A landscape with many valleys, sampled at points; each row gives a point and its height.
From any point a ball rolls to the lowest of the 2 points nearest to it. It stops when none of these is lower. Distance is the straight distance between rows; heights are no part of it.
sigop: [130 128 146 128 166 135  71 127 105 163 111 166 139 138 131 143  95 114
  99 142]  (h 394)
bonof: [143 142 125 122  93 111 177 157 157 152 134  85 124  75  93  90 181 129
 131 147]  (h 150)
koga: [ 79 130 144 164 112 120 162  68 115 133 157 159 106 122 138 151 107 144
 125 116]  (h 543)
Poba: [122 127 133 158 125 126 112 119 156 158 109 127 115 118 126 122 147 134
 132 148]  (h 307)
ruf: [167 120 124 129 133 108  76 146 144 104  95 108 157 151 147 133 109 123
 138  99]  (h 646)
Pepa: [129 134 128 125 153 128 133 107  85 132 162 140  96  77 131 151 102 144
 106 132]  (h 362)
mebev: [162 152 163  80 125 143 111 184 125 176 141 126 182 136 103  63 119  89
  89 124]  (h 287)
sen: [131 140 169 102 113 131 112 163 144 127 125 124 199 166 131  74  99 140
 112  92]  (h 544)
Nera: [115 165 147  87 138 179 103 151 107 156 170 106 163 182 134  82  91  79
  85  68]  (h 471)
givef: [ 98 104 128 184 120 118 123 106  96 148 104 172  75 100 123 152 118 140
 137 174]  (h 545)
gez: [ 82 133 164 132 120 135 190 141 122 170 126 127 180 133 108  59 129 163
 143 124]  (h 472)
Kizez: [140 140 120 136 153 111 146 148 104 105 119 113 137 100 151 130 152 149
 140 109]  (h 679)
bezad: [109 119 118  90 182 132  70 115 116 131  97 140  66 108 167 193  66 115
 106 124]  (h 527)
kito: [ 98 106 118 183  97 127 207 132 122 115 143 171  85 146 108 155 182 147
 145 135]  (h 291)
sofo: [104 152 109  62 165 159  98 126 103 167 194 109 128 145 160 120  79 118
  86  87]  (h 661)
vosu: [137  73 149 198 102 105 109 162 125 140  80 153 142 113 109 132 114 122
 124 158]  (h 569)
vado: [131 138 115 104 114  95 127  70 135  78 123 160  77 150 148 205 128 158
 155 119]  (h 586)
Fem: [115 127 128 133 144 125 103 119 126 203 125 149 122 129 115 128 122 150
 113 161]  (h 59)
pero: [141 127 151 107 121 148  64 191 159 150 114 128 191 199 139  86 105 103
 103  94]  (h 634)
Teve: [122 151 117 114 115 104 187 110 145 136 139 103 143 136 109 118 190 157
 161 129]  (h 546)
Nam: [143 135 112 139 114 141 145 158 118 170 121 105 104  51  82  98 156 117
 117 164]  (h 247)
Ririz: [174 115 110 138 130 103  82 120 115  42  85  95 138 143 149 154 100 118
 165 103]  (h 650)
varob: [152 168 102  89 159 155 103 127 100 114 139 101 195 180 112  95 114 114
 138 111]  (h 719)
vizer: [107 108 155 191  97 107 172 103 155 114 123 177 144 182 109 131 158 142
 151 149]  (h 707)
muv: [ 88 101 131 126 138  71 137  76 104  89  79 166  63 131 143 205  87 118
 150 155]  (h 421)
Lovok: [155 104 128 145 136 120 137 176 121 136 121 115 105  56 140 141 157 162
 120 124]  (h 648)
Bizo: [179 136 103  92  97 107  99 153 138  72 128  88 167 147 151 108 142 159
 173 101]  (h 711)
Binet: [159 117 145 155  98  94 162 143 126 112 139 145  99  92 119 138 168 153
 129 134]  (h 620)
Lovu: [105 155 104 121 138 162 131 158 126 203 138  90 117  79 112  74 142 112
 107 146]  (h 357)
keb: [153 146 117 112 183 134  91 127  93  95 107 136 134 127 158 165  95 119
 136 116]  (h 702)
Budal: [153 136 122 152 118 102 120 103 141  47 103 119 117 121 145 164 129 122
 157  95]  (h 605)
mimur: [ 76  91 111 155 129 106 151 102 105 142 119 170  54 121 117 198 130 146
 144 179]  (h 481)
tate: [161 162  90  59 125 132  70 128 120  94 144  97 149 161 151 121 116 154
 164 108]  (h 681)
palam: [ 99 140 146 130 115 159 166 146 120 192 130 109 155  94  87  54 131 110
 117 173]  (h 437)
ganer: [129 160 148  82 121 152 139 169 106 211 155 123 135 120  99  74 107  93
  91 124]  (h 93)
vigas: [155 114 165 135 111 133 132 178 172 142 105 104 207 143 122  65 123 108
 111 106]  (h 453)
tiv: [103 127 115 110 149 118 115  86 116 152 129 153 113 135 134 162 114 149
 146 164]  (h 197)
seke: [149 106 190 160 110  95 136 130 137 103 118 165 186 130 118 106 109 134
 131 141]  (h 385)
Kib: [ 92 128 124 133 140  97 126  50 123 104 103 145  76 163 164 191  91 142
 157 129]  (h 509)
bezu: [104 114 108 160 151 148 190  78 118 117 153 136  83 119 127 177 167 135
 151 154]  (h 359)
Petas: [113 160 137 118 116 131 117  85 149 104 150  99 142 141 142  99 126 141
 135  72]  (h 637)
Vuke: [111 163 153  99 135 150 190 160 118 159 117  94 203 156 112  45 120 118
 137 125]  (h 525)
lor: [ 99 156 140 136 149 165 136 127 131 177 124 118 165 132 124  85 116 115
 102 114]  (h 355)
Tido: [122 155 110 130 149 120 124  74 114  65 133 105 145 165 147 150  96 149
 174 110]  (h 529)
Sepa: [ 99 117 102  77 178 153  82 100 118 171 139 127  72 111 167 174  76 127
  83 139]  (h 576)
nes: [137  89 102 163  87 120 183 135 148  82 109 179  42 138 114 204 181 112
 151 152]  (h 293)
Misu: [119 119 144 120 109  96 158 115 114 148 163 154  84 121 133 158 154 178
 129 132]  (h 596)
buzad: [147 156 117  72 154 159  61 151 149 141 131 112 106 125 155 140 121 112
  98  81]  (h 611)
bebo: [139 125 126 157 101 108 151  87 154 118 134 165 126 161  97 142 174 136
 151 175]  (h 685)
kef: [156  63 110 182  75  79 170 165 173 117 112 145 108 138  99 153 192 127
 146 156]  (h 214)
Ved: [ 96  85  85 145 106 151 167 114 143  91 111 161  11 111 123 204 176 137
 143 165]  (h 350)
rivok: [158 108 133 149  81  99 155 124 160  41 107 118 173 195 139 142 156 146
 189 113]  (h 765)
sobu: [144 152 122  66 161 130  95 138 106 157 171 151 126  98 121 132 111 116
  83 141]  (h 524)
fubog: [144 151  89  45 168 133  68 112 110  88 144  97 122 150 158 157 104 137
 145 124]  (h 644)
Kuro: [152 145 110  95 173 165  61 146  87  94 128 120 139 184 161 150  79 105
 126  85]  (h 698)
Fodud: [174 120 144 137 149 131  96 160 121 118 112 129 126  76 130 134 128 110
 107 134]  (h 662)
kole: [132 113 151 162 101 120 205 152 152 148 124 142 184 146  89  73 184 129
 156 162]  (h 740)
duv: [107 110 143 160  78 145 126 170 141 193 112 118 126  89  82  54 133 128
 119 147]  (h 492)
natun: [135 128 119 101 142 115 104 112 159 108  96 121  62 101 161 185 135 155
 140 139]  (h 717)
Vul: [ 90 118  99 117 158 166  99 113 107 189 143 123  84  93 139 140 101 119
  87 144]  (h 614)
tekeg: [149 155 109  91 168 131 123 119 108 152 145 115 168 137 112 103 129 123
 152 152]  (h 656)
zanag: [ 84 109 143 187 118 132 202 129 104 147 139 150 134 135 110 116 153 161
 144 138]  (h 337)
nidu: [154 103 130 171  86  86 182 111 147  58  97 158 131 195 131 177 155 120
 162 116]  (h 779)
tirur: [124 148 144 125 161 169  70 128  96 136 138 161 150 169 136 116  63  78
  90 115]  (h 528)
pemo: [137 116 138 138 130 106 127 119  92  90 112 153  85  70 141 176 114 137
 116 135]  (h 240)
mem: [178 147 133  54 137 126  92 186 107 146 146 103 179 163 116  89 118 115
 103  98]  (h 432)
nelob: [158 103 108 159 108  96 163 168 178 122 110 102 131 117 127 132 197 127
 150 146]  (h 145)
dazuv: [113 139 112  95 180 135 106  66 111 146 144 133 134 149 142 145  85 128
 125 141]  (h 435)
dopa: [135 107 131 154 135  92 151 111 104  78  89 168  71 111 142 196 127 120
 153 155]  (h 336)
sar: [181  80 153 175 114  86 134 150 144 111 111 137 176 109 111 121 135 128
 128 148]  (h 484)
borig: [130 162 120 113 131 143  88  96 115  55 141 103 149 132 162 132  94 131
 139  79]  (h 594)
rif: [114  91 129 217  86 128 173 117 155 100 102 136 110 111 105 138 173 108
 136 157]  (h 454)
Lofi: [115 136  98  57 187 136  78  77 123 107 132 131  95 147 157 186  87 143
 136 157]  (h 572)
kelo: [150 158 122  97 126 124 102 105 158 106 122 115 108  92 146 144 137 143
 131 119]  (h 680)
Semob: [ 77  84  99 118 160 108 121  79 113 133 132 159  46 102 162 186  75 137
 113 179]  (h 341)
saluz: [ 92 162 138 115 157 194 111 123 136 144 142  92 164 157 128  72  98  87
 112  85]  (h 431)
dabim: [143 113 133 167 116  96  97 117 169  85  76 122 111 114 146 160 136 110
 141 131]  (h 551)
poki: [138 154 137 116 130 116 141 121 154 137 123 106 176 145 111  93 157 146
 153 134]  (h 585)
sinu: [101 139 147 160 112 115 126  57 148  94 137 140 122 140 136 150 103 130
 118 122]  (h 600)
peti: [ 99 137 100 143 171 126 165  75 103  93 142 121 112 151 148 174 139 148
 166 119]  (h 440)
telo: [111  84 116 171  95 143 124 127  93 161 124 150  78  73  85 128 150 140
 128 186]  (h 501)
repud: [ 88 161 132 106 157 158 134 157  83 212 155 110 159 136 118  71 108  99
  93 129]  (h 234)
razo: [ 93 110 115 124 172 137 122  92 116 107 110 142  50  93 172 192  78 145
 127 133]  (h 448)
vug: [132  69 105 194  74 115 194 154 138 117 110 181  78 164  98 182 195 127
 130 157]  (h 259)
Risiz: [123 149  98  81 197 154  70 139  88 154 167 114 124 187 170 145  86 108
 108  88]  (h 674)
Tiget: [153 160 120 100 143 180  77 150  90  89 144 115 190 197 143  95  79 105
 126  84]  (h 731)
ger: [122 163 105  85 138 118 165  99 123 123 170 111 109 100 120 144 177 163
 141 139]  (h 508)
Vevos: [151 119 148 144 123 134  91 184 110 165 118 142 133  77 131  92 118 112
  79 118]  (h 612)
Ran: [ 74 133 106  92 177 156 118 102 108 196 181 100 117 111 147 123  82 118
  85 119]  (h 645)
pudu: [ 86 138 170 161 123 115 148 112 113 148 152 158 141 128 119 104  93 147
 104 111]  (h 480)
Sugo: [160 119 111 136 102 104 160 172 175 130 114  71 172 109 116  89 177 118
 155 128]  (h 43)
Lib: [122 156 105  93 164 169 101 113 140 119 126  92 100  86 150 137 114 126
 109 101]  (h 647)
Zuba: [131  89 199 160  75 114 158 149 147 138 117 160 187 120 106  77 135 136
 122 145]  (h 261)
Ludo: [ 69 109 165 170 109 147 180 125 106 170 139 140 154 103 117  89 126 154
 116 142]  (h 402)
duvu: [161 158 125  41 115 146  79 211 125 160 148  87 174 209 114  82 117  77
 107  82]  (h 526)
kuz: [160 167 123  94 112 147  99 117 151 116 147  80 154 128 129  84 123 124
 128  84]  (h 663)
fes: [146 178 136  82 105 134 140 123 147 127 153  99 168 114  98  56 112 101
 107 110]  (h 682)
fetol: [142 146 148 109 149 182  82 169 105 153 167 138 152 150 113 110 103  72
  75  86]  (h 516)
Vogu: [114 103 135 191  66 120 136 140 173 152 112 132 115  99 104 120 169 137
 135 149]  (h 405)
Geme: [166 101 142 150 124 109  88 169 164  97 103 115 209 154 144 106 120 111
 120 102]  (h 561)
Sozif: [159  82 135 198  93 109 144 120 161  88  89 147  93 100 128 171 168  95
 141 144]  (h 488)
Nimus: [139 147 128 113 142 157  81 164 131 157 129 121 119 100 125 102 116  95
  72  88]  (h 571)
mokip: [145 132 118 140 107 104 119 130 159  55 111  85 173 176 142 123 146 150
 182  78]  (h 741)
Lop: [136 110 171 146  92 122 156 193 163 138 117 111 178  95 102  56 139 127
 111 122]  (h 372)
tovo: [155 121 115 126  94  94 130  82 162  80 116 170  99 147 128 174 143 144
 153 152]  (h 642)
Rosed: [127 114 112 142 120 138 174  99 127 134 154 132  74  82 113 138 186 136
 142 179]  (h 417)
veka: [128 103 147 148  83 106 193 133 174 100 111 146 181 183 112 103 174 150
 160 136]  (h 726)
kana: [131 150 134 138 163 131 121 166 127 129 112  86 149 111 148 107 123 142
 126  85]  (h 703)
gaki: [ 96 116 117 161  78 149 171 125 118 158 164 146  77  73  87 114 181 137
 137 177]  (h 451)
Dadav: [125 146 114  76 153 131 140 114 103 159 177 113 110  80 128 130 133 144
 109 133]  (h 446)

For each start below, name the point where the ball stops.
rivok => Fem
veka => pemo
Kuro => Semob
varob => pemo
Ririz => Fem

Call two points neighbours if one is among the 2 nearest of the other. Go from one point of each pair to the other, from neighbour to neighbour, staying as low as possible. Name the highest point that can't be avoided.
Sugo / Semob => mimur
Fem / Sugo => tirur
Sugo / ganer => Vuke
Sugo / bezu => givef
